Points on a hilly landscape, in no order, each with its height.
From any point a climber steps to the highest of the 2 points nearest to it. It stops when none of these is higher. Distance is the straight distance between rows; heights are no part of it.
z_624 h=759: [92 103 97 100 107 91 110 108 100 103 103 90 93 95 95 97 94 125 100 94 114 111 96 93 101 96 99 116 80 116 99 98 91 95 107 95 95 99 107 118 90 97 103 115 101 117 108 106 98 81 95 101 114 117 95]
z_642 h=477: [91 114 103 68 101 110 119 79 122 117 107 95 81 86 97 90 108 63 81 93 61 115 122 115 132 92 89 64 83 75 108 66 101 105 89 132 102 77 92 57 82 95 94 92 90 88 85 67 111 134 87 103 90 59 105]
z_296 h=345: [127 106 110 95 85 134 68 107 128 89 98 97 108 95 94 109 90 80 104 87 84 79 98 91 97 78 105 105 120 60 93 128 139 104 93 92 115 83 117 108 111 95 102 97 89 111 80 95 117 94 108 88 105 82 103]
z_915 h=332: [112 112 91 85 109 115 69 144 123 82 79 108 133 110 82 139 86 124 112 103 97 92 87 99 104 83 103 97 116 88 94 121 122 124 79 102 113 90 77 113 103 75 99 97 96 119 96 82 102 71 105 89 125 79 100]
z_399 h=449: [115 83 124 97 96 136 74 116 109 109 110 114 121 97 102 106 84 92 124 117 144 94 129 91 93 81 108 118 119 81 101 117 108 79 76 74 67 91 123 141 132 85 104 116 101 116 95 126 109 68 110 97 120 114 108]
z_585 h=661: [91 111 74 88 129 80 105 98 82 115 108 110 93 113 118 120 105 124 126 129 138 125 107 95 117 105 103 93 84 124 99 66 65 120 101 116 87 113 76 106 82 89 89 104 110 105 117 95 87 88 113 93 118 95 108]
z_134 h=684: [99 104 95 88 106 113 103 98 112 110 105 95 97 99 91 107 90 106 110 100 101 112 95 90 109 85 99 103 87 96 96 94 107 102 91 112 100 91 102 115 92 95 98 110 100 117 99 93 103 86 97 100 126 92 99]
z_353 h=674: [83 100 100 132 83 67 88 141 88 60 78 92 104 96 109 93 103 144 81 82 103 82 84 91 83 100 89 119 109 117 105 129 91 122 135 79 135 94 98 101 83 105 116 97 95 104 105 114 94 88 115 94 73 132 86]
z_34 h=609: [128 91 96 92 121 108 85 110 106 97 83 120 128 103 92 132 100 89 111 106 90 118 97 120 100 109 112 87 114 97 98 108 113 89 74 105 93 118 62 124 108 90 92 83 114 89 102 83 91 125 104 101 119 72 97]
z_841 h=194: [130 79 118 134 87 113 86 80 86 101 100 120 122 113 121 109 107 59 119 115 118 95 85 92 68 118 112 107 151 95 86 122 119 89 107 75 105 121 121 126 144 115 80 103 103 65 103 131 90 111 106 93 92 117 94]
z_839 h=463: [90 90 111 69 108 124 119 106 113 130 119 106 94 79 76 89 88 102 83 95 82 98 138 118 128 78 89 71 63 73 109 68 91 88 76 118 49 79 91 86 107 106 106 96 97 123 88 77 113 104 103 113 103 79 121]
z_669 h=478: [97 109 97 107 91 98 117 71 98 107 110 85 77 106 100 99 98 91 104 102 94 109 73 82 100 110 99 105 96 117 92 95 108 105 113 110 134 90 118 93 91 109 95 109 97 94 107 105 97 100 83 99 103 101 87]
z_838 h=553: [113 94 112 96 113 105 86 128 108 112 94 101 116 91 93 121 81 124 113 114 137 109 101 103 87 95 114 113 97 118 97 114 105 78 74 89 81 101 101 153 113 81 100 120 103 124 119 116 95 66 91 102 133 110 97]
z_820 h=495: [110 93 115 99 100 125 86 117 114 109 104 102 112 95 91 107 81 105 115 104 125 94 106 92 94 81 105 117 102 91 95 117 110 87 85 87 89 90 119 139 116 90 104 120 100 126 98 113 108 65 99 102 128 110 103]
z_954 h=568: [75 111 82 100 116 65 106 136 98 76 81 88 103 88 94 105 99 152 93 86 104 108 99 108 102 99 90 102 74 120 105 101 70 114 115 103 107 104 69 98 73 93 119 105 96 115 109 91 92 92 98 102 95 105 87]
z_793 h=169: [111 83 110 138 88 100 95 76 69 106 105 114 110 121 120 113 118 74 112 117 122 97 64 89 67 129 116 101 145 119 84 117 101 99 114 79 107 129 124 119 140 126 78 102 104 64 122 132 81 106 94 93 100 124 90]
z_618 h=771: [99 104 119 133 82 93 79 145 92 64 79 99 121 100 115 68 106 126 89 93 130 72 116 98 71 93 93 131 122 101 91 133 103 99 118 54 102 93 132 117 113 95 108 115 94 122 105 137 97 71 115 95 75 147 103]
z_912 h=749: [103 84 120 90 100 114 123 87 117 130 112 85 85 80 83 76 81 95 84 80 93 102 115 107 103 91 96 98 70 96 107 89 101 54 82 105 76 89 118 115 110 106 105 113 96 118 107 103 109 94 76 116 104 108 95]
z_497 h=610: [108 93 114 99 117 95 101 108 101 124 97 95 102 85 94 112 84 121 103 108 131 112 102 106 87 104 115 109 86 123 99 104 99 63 82 91 77 110 105 149 107 94 101 120 103 121 125 117 92 79 79 107 127 117 89]
z_247 h=606: [102 99 83 87 115 93 91 114 93 112 101 115 111 118 109 121 101 127 130 127 136 116 111 87 117 95 107 102 93 110 96 90 79 113 91 106 82 103 79 117 91 84 95 106 113 109 103 91 92 81 125 96 123 104 109]
z_670 h=445: [104 102 105 113 94 99 110 81 101 99 95 83 89 99 93 99 92 99 98 89 91 103 69 93 86 115 102 111 99 111 85 113 117 86 112 100 129 100 117 110 99 107 101 110 95 97 114 107 99 101 79 104 103 110 82]
z_751 h=506: [80 113 89 74 118 96 125 86 117 113 105 99 89 94 91 83 109 85 87 97 71 113 131 126 133 102 87 67 74 86 106 51 84 112 89 132 96 87 78 54 79 93 97 95 94 93 88 71 107 132 91 108 82 70 111]
z_435 h=680: [116 83 114 115 92 112 103 83 97 109 104 95 97 100 101 82 98 81 94 89 99 102 109 99 88 106 108 111 105 96 99 112 107 64 102 85 91 103 121 113 116 112 102 104 104 95 99 113 103 104 99 104 96 120 92]
z_160 h=335: [104 87 90 113 88 73 94 80 86 68 98 111 112 112 122 138 123 88 101 125 76 84 28 102 85 135 114 104 149 116 107 125 116 131 111 100 141 141 82 98 96 106 96 80 98 69 116 95 96 131 94 96 86 80 110]
z_521 h=483: [97 89 102 99 110 77 107 125 97 99 86 95 111 95 90 85 102 128 82 83 103 101 128 121 100 106 103 106 76 117 112 106 79 64 91 85 65 113 82 109 94 91 112 95 112 115 105 93 99 99 104 114 88 119 96]
z_803 h=281: [111 115 94 96 81 98 80 104 116 66 93 88 107 104 96 121 96 100 105 96 80 82 66 86 97 94 101 113 129 77 98 128 135 134 101 104 146 91 105 89 84 82 100 81 91 96 92 90 107 105 103 88 96 85 102]
z_320 h=604: [107 92 97 94 109 104 118 68 91 125 109 114 91 102 108 92 106 70 102 102 92 119 123 101 119 106 97 84 93 92 120 65 87 92 95 113 85 103 86 84 94 112 89 82 109 72 82 84 93 127 113 100 96 90 97]
z_809 h=681: [93 93 113 85 111 107 122 98 120 115 102 85 91 80 77 84 85 99 82 78 81 110 112 118 108 91 93 90 65 95 104 88 104 66 83 114 82 94 100 106 100 100 105 104 93 120 111 91 107 104 75 113 104 95 95]
z_758 h=762: [100 108 76 104 119 73 98 100 89 81 90 102 102 107 116 130 105 119 112 115 111 114 68 95 103 118 104 100 106 134 93 100 89 128 117 112 128 125 71 108 80 95 95 99 100 94 123 91 88 98 97 94 111 87 93]
z_31 h=645: [77 109 94 91 97 93 108 130 114 84 88 79 94 91 76 87 87 120 83 59 76 96 102 113 106 81 79 101 74 97 107 106 98 99 100 109 105 89 95 80 84 94 117 94 95 124 92 90 105 99 99 106 93 96 99]
z_637 h=336: [119 86 130 128 77 122 81 99 91 90 108 101 106 105 113 62 105 76 97 102 123 84 117 99 72 107 105 120 130 81 82 123 110 82 113 71 87 98 147 106 139 113 94 112 99 97 96 146 106 98 112 94 77 140 100]
z_401 h=427: [113 96 98 101 82 100 87 92 103 73 100 94 99 108 102 93 113 83 87 89 68 84 98 105 107 108 104 105 117 83 106 121 117 97 107 97 112 105 94 78 88 99 105 71 103 80 78 85 109 131 121 92 76 89 110]
z_629 h=362: [117 95 101 85 81 127 90 101 113 106 108 101 89 96 95 82 106 77 85 76 71 84 134 103 123 88 101 89 89 66 110 107 106 86 97 100 83 84 96 72 100 105 113 77 101 97 67 75 114 123 125 95 82 81 116]
z_923 h=870: [114 74 126 90 95 135 109 77 109 142 119 97 82 76 96 86 82 69 98 92 104 104 120 94 103 87 99 94 84 75 110 93 102 52 82 98 68 83 127 124 119 109 104 109 94 105 96 110 112 99 87 111 112 107 96]
z_864 h=228: [148 79 127 124 87 135 77 88 102 99 99 126 124 100 124 107 98 47 121 113 123 89 106 93 74 106 111 107 151 68 89 126 131 89 103 72 104 107 122 124 146 105 84 100 97 71 89 127 101 111 117 88 87 109 100]
z_589 h=294: [121 89 129 142 78 116 76 107 89 62 96 119 131 111 123 76 110 79 100 123 129 65 89 105 61 116 110 116 154 84 69 131 127 105 120 68 114 107 144 107 143 111 82 112 97 89 111 142 97 101 110 85 67 127 102]
z_164 h=509: [88 110 102 103 85 109 122 70 103 123 116 81 67 100 100 89 90 95 107 99 99 111 80 77 104 101 95 106 82 111 88 88 107 103 114 108 124 76 134 98 97 106 95 125 94 102 101 115 102 81 82 100 110 106 89]
z_453 h=821: [96 111 73 102 125 67 105 79 81 86 96 103 92 106 126 140 114 99 113 128 107 116 57 100 96 128 104 88 114 143 90 89 88 131 117 120 135 144 65 102 81 101 91 91 98 82 136 91 87 115 80 98 108 71 95]
z_884 h=391: [85 103 104 77 106 128 91 132 113 105 105 101 107 84 66 109 78 126 93 94 89 86 110 107 111 60 87 93 76 79 98 106 104 102 77 104 69 82 95 107 106 100 111 107 98 143 88 86 115 65 103 114 126 85 110]
z_866 h=628: [95 115 88 83 115 102 111 82 106 116 109 99 87 105 103 116 97 97 115 116 106 124 93 92 116 91 93 93 88 105 92 70 102 118 93 127 111 90 95 102 81 96 89 108 100 110 107 84 98 99 89 99 126 80 101]
z_561 h=314: [112 96 126 138 79 109 78 113 87 75 96 103 120 110 116 68 110 91 99 112 133 81 107 98 66 112 105 124 139 94 76 130 109 96 117 68 98 101 147 110 135 108 91 116 99 99 109 149 99 87 109 90 76 142 100]
z_129 h=300: [120 106 89 91 83 87 78 97 108 59 91 102 118 112 107 131 109 90 104 113 77 85 61 97 98 110 108 103 143 79 102 129 136 131 97 105 139 109 86 92 87 81 99 73 98 79 91 81 106 124 104 86 88 75 113]
z_297 h=361: [86 94 100 120 99 71 118 73 81 78 95 92 90 100 107 120 117 93 90 102 70 89 29 106 73 140 107 97 118 137 93 122 109 106 124 106 144 137 95 91 100 121 101 92 88 73 137 104 92 125 63 108 84 95 85]
z_836 h=439: [101 88 92 97 99 89 99 122 100 93 88 102 108 109 90 75 109 115 87 83 97 90 135 114 109 100 104 103 81 99 111 105 81 75 97 89 68 104 81 89 99 95 117 87 114 106 85 84 104 106 127 107 80 113 108]
z_639 h=660: [99 102 88 85 128 94 118 69 91 130 106 119 93 103 113 108 110 76 111 121 101 127 123 108 116 102 92 75 91 96 115 47 84 107 87 124 94 110 73 89 90 106 82 84 109 78 96 81 86 131 103 105 105 78 98]
z_324 h=330: [114 89 113 85 80 143 89 102 117 114 117 99 85 87 97 80 93 77 89 77 85 82 133 95 118 73 100 95 84 65 105 108 105 85 96 92 74 73 115 91 109 111 113 93 98 112 67 90 120 100 118 98 98 86 116]
z_976 h=446: [100 121 95 70 97 110 99 85 115 102 104 95 92 95 96 107 107 73 95 101 68 109 107 101 125 91 95 76 100 73 102 87 110 114 90 128 106 80 89 68 80 96 98 86 102 96 81 66 107 125 97 96 101 59 104]
z_304 h=761: [123 78 125 104 91 129 104 81 103 129 115 98 91 90 103 80 89 68 97 88 106 103 127 96 93 96 102 105 97 80 109 105 104 56 91 85 73 96 126 117 124 113 103 104 102 94 90 120 108 104 99 107 98 119 93]
z_38 h=532: [75 119 76 75 111 87 115 95 107 103 105 98 89 103 88 89 110 100 96 103 84 105 119 113 132 100 92 81 76 90 102 59 83 125 96 128 103 83 77 53 71 89 105 98 99 98 82 70 105 120 103 102 91 74 114]
z_656 h=288: [84 129 81 85 96 95 87 121 116 82 87 92 105 101 85 129 85 123 113 92 90 100 74 86 106 73 86 100 99 90 102 104 113 149 99 120 136 86 87 84 74 80 104 97 91 116 96 85 102 79 100 88 121 77 93]
z_964 h=40: [96 101 90 108 105 96 122 55 80 131 121 107 76 115 122 99 107 76 110 117 109 124 95 83 114 113 101 93 106 127 113 62 83 104 108 116 104 105 109 86 98 121 82 95 108 67 101 111 89 108 96 94 106 105 95]
z_628 h=851: [86 102 100 105 117 71 124 101 94 109 101 81 89 86 101 93 92 133 83 88 115 113 104 106 93 109 100 106 67 135 108 89 81 82 105 100 88 108 102 115 88 102 104 114 97 112 127 109 91 87 74 107 101 123 86]
z_488 h=498: [112 104 95 79 109 119 80 119 111 92 89 109 122 103 81 115 103 99 102 99 78 101 117 112 121 89 103 82 100 73 99 111 113 100 80 109 82 98 71 89 97 93 106 82 106 105 87 70 103 118 115 100 110 72 104]
z_42 h=770: [121 84 121 119 97 102 96 99 99 109 91 96 107 91 98 85 95 93 93 91 112 96 108 107 73 112 111 118 107 107 95 124 107 54 95 73 86 109 120 135 124 101 105 112 105 105 111 127 99 95 84 111 100 131 89]
z_192 h=544: [84 114 101 90 86 113 126 71 112 124 120 89 64 91 100 89 88 88 103 100 93 111 90 81 118 87 91 101 78 105 96 69 104 110 105 116 114 65 128 89 89 105 96 123 96 107 87 100 107 83 86 98 113 93 100]
z_575 h=753: [104 103 112 103 94 116 71 154 117 75 78 101 120 96 87 93 89 124 95 79 108 65 123 107 88 72 99 119 99 87 101 133 117 96 93 69 93 86 111 120 111 87 119 106 95 133 86 109 106 62 116 103 100 114 110]
z_79 h=709: [93 111 75 98 131 72 108 96 85 97 99 99 91 106 116 123 103 127 114 119 125 123 89 97 107 111 103 94 84 134 94 80 75 120 113 114 108 122 73 108 77 93 93 104 101 102 128 94 85 92 98 95 113 89 97]
z_868 h=433: [89 102 110 67 114 130 111 98 111 136 120 113 92 80 83 103 92 92 92 112 81 112 128 113 130 72 83 63 66 68 99 59 98 106 78 126 58 73 90 86 99 106 95 100 99 121 90 71 112 105 98 111 118 66 120]
z_70 h=589: [93 121 77 83 101 95 103 83 100 106 111 102 88 113 108 115 109 94 116 124 102 116 91 84 123 96 97 97 100 104 100 74 97 137 104 125 126 86 91 83 73 92 94 101 107 99 93 81 99 103 104 93 117 78 106]
z_535 h=319: [117 89 90 102 83 82 85 83 93 68 97 117 119 116 121 130 122 82 105 125 78 82 53 98 94 124 113 104 150 94 110 121 124 127 105 98 133 132 82 95 94 95 95 74 105 65 96 86 101 133 113 91 83 81 115]
z_157 h=405: [116 98 110 119 92 102 88 109 105 83 87 92 108 104 97 98 96 102 97 93 101 88 78 93 80 106 106 121 117 101 85 129 124 94 112 82 126 101 119 118 109 98 100 108 99 104 108 117 101 92 96 97 97 116 92]
z_274 h=667: [94 94 77 103 99 87 103 90 79 102 105 114 100 121 112 90 119 103 112 112 109 105 117 87 121 112 109 103 97 107 113 83 70 107 109 100 84 102 84 80 90 101 101 90 116 77 79 92 95 107 132 97 94 110 108]
z_378 h=369: [89 100 97 76 93 124 102 102 103 118 121 105 95 99 92 94 91 103 109 104 104 98 119 89 126 73 97 100 80 84 104 81 91 109 90 104 70 72 106 91 96 101 106 112 107 117 70 86 111 77 120 99 117 94 121]
z_518 h=137: [101 92 120 135 87 95 102 79 62 125 114 95 93 116 107 87 117 90 101 107 131 103 89 90 57 131 110 99 129 122 85 117 83 78 112 79 79 117 145 111 146 132 87 114 100 72 130 153 87 93 75 98 96 148 80]
z_360 h=350: [90 95 98 115 85 67 105 76 85 69 103 95 95 103 110 130 115 93 96 114 70 85 18 105 78 139 106 103 136 120 100 129 120 124 118 107 157 130 98 87 95 112 102 85 88 74 129 100 99 131 74 103 81 88 97]
z_660 h=710: [82 109 85 87 146 79 124 75 97 122 103 113 86 105 109 100 112 91 104 119 100 126 126 124 114 107 95 72 79 105 101 36 75 115 89 127 97 117 67 82 82 98 79 88 96 86 114 80 94 129 85 108 97 75 105]
z_807 h=263: [99 117 92 101 94 85 94 100 106 72 91 87 99 100 94 119 97 108 104 95 86 102 58 92 95 103 94 110 114 104 94 117 122 125 109 111 147 102 97 94 81 91 101 94 93 95 105 96 99 106 89 94 101 88 91]
z_556 h=152: [102 90 119 143 85 96 91 86 63 109 106 107 109 120 112 98 124 84 108 117 133 92 68 94 48 135 115 97 143 122 72 128 93 90 118 76 92 124 141 116 151 134 80 112 96 71 134 146 82 96 79 96 96 143 86]
z_808 h=833: [104 103 118 121 84 110 77 144 108 69 79 97 118 93 102 80 91 121 94 88 118 68 110 97 73 80 93 130 111 89 91 131 117 105 111 62 110 87 129 123 112 89 111 114 92 130 97 127 102 62 113 96 90 129 102]
z_832 h=760: [95 94 78 113 108 75 105 72 65 101 102 125 101 123 126 113 123 88 114 125 107 111 92 91 101 122 107 92 116 132 113 82 70 117 111 100 96 142 68 90 94 110 88 78 115 63 105 93 82 118 117 98 97 97 97]
z_28 h=546: [116 98 99 81 130 113 83 119 106 101 84 117 130 97 78 127 95 100 105 109 83 118 113 126 114 103 104 72 99 81 96 101 110 88 67 114 78 109 56 105 109 89 97 82 110 102 101 76 96 126 105 106 118 65 102]
z_316 h=56: [90 101 93 92 106 104 122 66 91 139 125 104 75 107 116 96 96 89 112 117 120 128 113 85 123 99 97 93 85 113 113 53 80 99 96 118 84 90 111 96 95 109 85 108 108 88 93 108 97 96 100 94 112 105 107]
z_729 h=752: [83 98 105 101 102 79 133 108 110 103 96 73 87 89 86 74 88 125 69 66 92 104 108 114 99 100 86 104 63 122 111 92 88 79 102 105 97 98 103 97 90 98 113 110 93 116 112 102 101 93 78 114 87 119 93]
z_583 h=685: [115 93 91 93 122 91 100 84 94 102 91 117 113 108 104 123 108 83 114 111 93 120 100 113 104 113 107 88 108 103 104 90 100 96 87 109 96 131 61 110 95 98 88 83 111 81 103 82 89 131 99 103 112 77 94]
z_306 h=555: [104 89 98 82 111 110 116 87 101 130 108 112 94 94 98 90 103 85 98 98 90 113 140 111 123 97 95 79 79 81 120 65 86 84 85 114 70 95 84 87 100 108 98 87 106 91 82 79 101 122 117 105 96 89 105]
z_865 h=695: [71 105 98 100 94 83 130 114 113 98 92 74 79 86 81 74 84 121 75 57 82 102 98 108 100 90 77 103 65 113 111 93 95 98 108 107 117 87 106 80 86 98 115 107 87 115 101 101 103 93 83 107 89 106 94]
z_183 h=413: [113 124 103 72 77 125 84 84 123 100 108 88 86 89 98 114 98 65 97 93 66 96 95 85 118 79 99 87 111 60 102 107 128 117 94 117 115 69 114 77 87 96 101 90 96 102 75 72 116 112 97 90 106 59 102]
z_490 h=887: [87 102 76 107 115 73 116 56 73 98 104 111 87 112 128 127 125 77 107 131 92 109 63 102 97 133 106 84 124 140 109 78 86 127 116 114 130 151 70 85 87 115 87 80 102 68 126 92 87 126 82 104 98 73 99]
z_861 h=712: [91 99 110 138 83 71 81 141 83 59 72 98 114 98 116 78 109 136 74 85 109 77 95 101 67 105 90 124 113 116 97 137 95 105 129 63 119 94 110 111 98 105 112 102 96 108 109 124 91 86 116 98 68 142 90]
z_89 h=403: [99 95 105 67 109 134 97 100 104 135 125 120 100 91 89 114 90 97 110 119 102 109 125 95 126 68 92 79 79 72 105 74 97 105 76 116 60 77 92 103 102 105 96 102 108 121 86 78 108 90 112 105 132 78 117]
z_799 h=411: [99 102 104 120 103 81 111 94 96 91 81 82 91 90 96 108 95 112 93 82 90 100 52 102 69 123 103 104 99 128 84 126 117 84 120 100 137 111 104 114 103 105 104 111 91 92 131 114 90 104 62 109 101 114 74]
z_647 h=377: [112 97 115 132 88 97 91 104 95 84 88 92 109 103 105 99 99 107 99 100 112 87 64 89 63 117 106 117 122 108 75 133 121 100 123 78 139 101 130 120 118 106 98 118 93 98 118 129 93 87 87 99 94 128 85]
z_584 h=618: [85 97 75 99 89 91 109 108 90 101 105 104 92 115 101 75 113 114 101 98 107 92 124 88 126 102 104 107 83 101 114 80 67 106 110 99 80 82 95 65 87 97 110 100 112 90 66 91 104 96 136 96 86 115 120]
z_695 h=363: [99 106 99 84 110 121 79 144 116 95 89 106 125 98 73 119 86 131 105 99 98 93 107 104 109 73 100 97 91 85 95 116 108 108 78 101 81 91 84 112 106 87 109 103 101 136 91 84 106 70 112 106 124 87 105]
z_706 h=637: [78 105 94 114 86 75 97 139 100 70 79 85 96 96 97 91 97 140 83 71 93 90 92 96 91 88 84 117 93 109 110 119 92 115 126 90 127 89 95 88 78 97 118 99 95 113 96 106 97 88 112 99 84 118 88]
z_724 h=822: [92 94 74 109 125 70 112 64 69 102 96 124 98 112 128 123 122 80 114 125 95 111 84 107 93 127 104 79 119 134 114 69 70 122 106 105 104 163 50 91 91 109 88 75 109 63 118 86 78 131 98 104 95 75 97]
z_283 h=525: [90 102 94 98 120 71 104 138 99 88 80 91 112 89 87 99 101 145 86 86 103 106 114 122 98 103 98 100 72 118 104 105 76 82 95 94 82 112 71 115 86 87 116 103 103 122 114 89 92 95 97 111 97 109 89]
z_411 h=578: [67 119 93 81 97 104 132 84 118 120 116 86 68 86 88 85 88 95 95 92 86 109 98 98 123 81 86 93 65 110 101 58 100 118 101 124 109 67 114 79 80 97 96 116 91 109 87 89 108 88 81 102 108 85 106]
z_133 h=459: [118 96 93 88 95 111 77 109 107 81 89 108 117 110 97 107 111 91 100 95 79 87 110 107 111 98 108 99 110 77 101 120 114 100 96 100 98 104 77 88 96 92 106 77 109 88 79 77 105 122 127 95 92 84 109]
z_889 h=602: [70 109 87 112 102 60 107 131 97 69 78 84 94 88 96 99 96 146 83 71 94 103 85 103 93 97 82 105 86 124 113 112 81 120 129 102 131 99 77 84 68 98 119 96 89 106 107 104 94 99 96 99 83 108 81]
z_188 h=711: [90 96 72 110 108 72 107 88 70 101 101 122 102 121 120 99 124 106 117 119 115 111 110 89 112 120 111 96 103 129 113 79 58 111 113 99 79 126 70 84 92 102 96 84 117 66 96 94 87 108 130 100 92 109 103]
z_137 h=598: [92 102 94 107 90 85 101 119 103 75 89 85 96 103 90 81 98 115 83 72 80 90 101 105 102 98 92 114 89 102 104 116 100 101 115 96 116 95 96 83 82 95 113 93 99 107 88 96 104 101 112 99 80 109 100]
z_632 h=398: [92 98 90 83 97 106 106 122 107 98 99 95 99 101 79 79 99 114 88 81 85 86 134 112 123 84 97 95 70 83 108 95 88 89 95 103 71 86 88 75 94 98 117 95 105 119 73 78 109 99 123 107 92 99 120]
z_386 h=423: [91 95 115 74 107 137 101 118 118 117 114 101 101 76 67 100 81 109 82 90 75 91 120 115 121 65 86 77 70 72 98 97 107 84 72 113 54 79 95 103 110 107 111 99 96 140 92 82 119 85 94 117 120 75 117]
z_994 h=122: [103 92 119 125 95 91 109 73 72 136 114 90 91 103 108 89 102 99 102 104 132 110 97 89 67 123 112 102 112 130 96 108 83 63 101 80 71 117 136 120 134 120 90 115 100 83 131 148 88 89 69 103 100 149 80]
z_117 h=561: [82 127 73 83 100 87 104 93 102 93 104 97 90 108 95 105 111 103 108 112 89 105 96 95 124 100 93 95 93 98 103 75 90 139 106 126 124 83 82 63 63 88 104 94 103 97 85 73 103 108 108 96 103 75 110]
z_356 h=368: [133 83 132 125 87 132 75 103 102 92 97 109 117 95 113 74 96 68 105 98 122 83 131 109 72 99 110 119 130 77 90 127 121 68 99 63 83 104 130 123 142 106 100 106 100 98 95 137 104 103 109 99 83 125 101]
z_636 h=765: [78 113 84 93 131 75 133 73 104 105 103 94 82 102 105 88 108 91 90 102 84 118 108 124 115 116 95 84 81 121 103 53 83 114 103 126 117 116 79 71 76 96 88 95 89 83 115 87 98 125 75 109 84 81 97]
z_718 h=70: [89 97 102 93 101 104 119 77 95 134 126 97 78 100 107 91 90 99 107 108 122 120 108 83 114 96 99 105 81 112 106 72 83 90 95 109 79 87 121 108 101 106 94 119 104 104 101 116 103 84 93 97 115 115 105]
z_284 h=755: [99 98 80 96 131 78 109 77 83 100 91 121 107 106 111 121 116 82 110 117 89 121 95 120 99 120 100 78 108 112 108 72 83 109 91 112 103 145 49 94 89 99 85 77 110 68 110 80 83 140 93 107 99 69 96]
z_205 h=382: [87 101 95 121 112 66 119 89 86 80 88 83 90 96 105 108 106 112 82 92 81 102 56 110 78 131 101 99 100 145 94 114 96 101 126 101 135 130 90 98 91 114 104 100 89 82 138 102 88 109 65 106 84 105 76]
z_19 h=352: [109 98 119 142 84 92 81 126 86 67 84 102 125 105 116 88 109 114 95 112 129 79 79 93 58 118 104 123 137 109 74 134 115 111 125 66 129 100 134 122 123 103 93 118 91 102 120 139 90 79 100 89 81 138 90]
z_816 h=104: [94 96 116 109 97 89 117 76 79 140 122 83 79 97 109 84 94 108 97 102 134 111 109 85 88 111 105 108 96 128 110 96 77 64 98 91 65 107 136 115 118 112 94 123 102 93 128 144 96 81 76 102 104 146 89]
z_858 h=409: [125 85 130 114 88 140 71 110 109 99 106 113 118 93 111 89 90 74 120 111 141 90 135 97 80 88 108 122 128 72 96 123 114 76 88 66 71 95 135 131 144 93 102 118 95 108 93 142 110 84 107 97 104 125 105]
z_476 h=395: [104 97 94 93 84 104 103 93 109 93 104 89 87 104 96 77 111 83 82 78 65 92 120 110 122 103 98 96 93 88 113 102 97 90 107 105 102 92 93 60 85 101 109 77 104 88 72 78 114 127 118 96 74 89 111]
z_74 h=511: [99 82 104 78 118 111 109 105 97 132 110 118 105 94 84 92 96 101 99 104 97 106 147 117 121 89 96 77 69 75 119 73 82 76 69 110 44 97 75 93 109 105 103 87 111 105 88 82 98 117 119 114 100 93 110]
z_539 h=686: [89 106 96 93 83 114 79 147 112 78 87 100 110 104 84 89 94 127 98 77 99 62 119 95 102 64 93 116 90 74 103 121 104 110 101 80 91 77 103 94 100 92 119 102 101 129 72 97 111 67 132 100 96 107 118]
z_626 h=276: [79 130 85 89 93 83 98 109 113 76 90 86 94 94 86 121 90 110 107 89 80 107 66 92 101 82 85 103 105 93 105 109 117 142 105 124 146 87 93 71 68 83 104 90 88 105 98 91 102 101 91 91 103 77 91]
z_649 h=87: [89 97 104 110 92 95 121 77 84 128 126 88 79 105 108 79 99 106 96 98 122 115 106 82 102 112 104 112 89 125 110 85 77 81 104 96 79 95 134 98 108 115 92 119 101 94 106 131 100 84 88 98 98 134 98]
z_370 h=381: [112 119 107 88 76 122 87 87 128 96 98 83 87 87 90 111 86 78 101 85 70 90 77 87 97 79 99 100 109 67 91 121 137 111 95 109 131 74 122 94 94 94 99 99 87 106 85 88 115 100 89 91 106 76 95]
z_3 h=265: [143 86 122 129 84 126 73 100 111 74 93 122 131 109 124 99 98 64 110 119 117 64 88 97 69 114 116 110 159 71 74 129 144 104 111 71 126 103 132 118 140 93 80 104 92 84 99 128 102 107 111 82 77 107 106]
z_483 h=367: [86 100 90 85 86 113 108 107 104 110 112 97 89 103 89 77 98 108 93 87 96 88 126 93 127 81 94 103 72 89 109 82 84 101 102 99 76 72 107 77 92 99 115 105 108 113 62 87 113 86 125 98 99 101 122]
z_66 h=558: [113 96 88 95 109 99 78 124 100 93 90 117 127 121 104 121 102 118 122 119 123 103 103 92 108 99 113 110 111 103 97 110 98 109 94 94 95 106 80 122 101 80 97 100 111 103 99 88 96 82 125 94 115 102 103]
z_61 h=620: [81 110 98 78 112 104 125 93 119 112 107 87 86 87 82 90 92 98 91 88 77 116 109 111 117 87 88 85 68 93 98 69 100 100 88 126 98 83 98 86 86 99 96 105 92 113 99 84 108 107 81 106 104 80 101]
z_552 h=313: [114 98 108 90 84 137 77 107 118 96 108 100 98 97 93 93 94 84 99 86 89 82 121 91 109 74 103 105 98 67 96 117 118 96 96 90 92 80 118 101 107 105 107 98 95 115 72 94 117 89 119 94 104 91 111]
z_489 h=689: [108 92 121 109 101 90 102 104 94 121 97 89 104 83 99 89 93 111 91 98 130 99 111 106 72 110 111 119 98 121 103 118 95 52 85 75 73 107 125 142 115 97 107 118 105 114 123 135 97 82 76 110 107 137 88]
z_917 h=307: [104 116 81 82 105 105 82 121 112 95 93 106 117 114 91 132 93 120 118 111 103 103 88 88 116 81 93 98 103 92 92 100 109 138 90 115 117 92 79 100 87 80 98 101 99 118 96 75 99 79 108 90 127 82 102]

Where does a climber stop that starts at each point below?
z_370: z_628
z_483: z_808
z_137: z_628
z_66: z_490
z_192: z_923
z_74: z_636
z_793: z_42
z_649: z_42
z_964: z_636

Two climbers start at each pair of points below. Name the first point that both come to, or write -.
z_360 and z_647: z_670
z_38 and z_626: -
z_157 and z_807: z_670

Call two points neighbours if one is among the 2 nearest of the other. Go from one point of each pair to the other, from neighbour to neighbour, staying as high as possible. Name the lowest point that can't be avoided.
z_490 and z_923: z_807
z_808 and z_490: z_483
z_42 and z_923: z_435
z_808 and z_628: z_137
z_628 and z_636: z_751
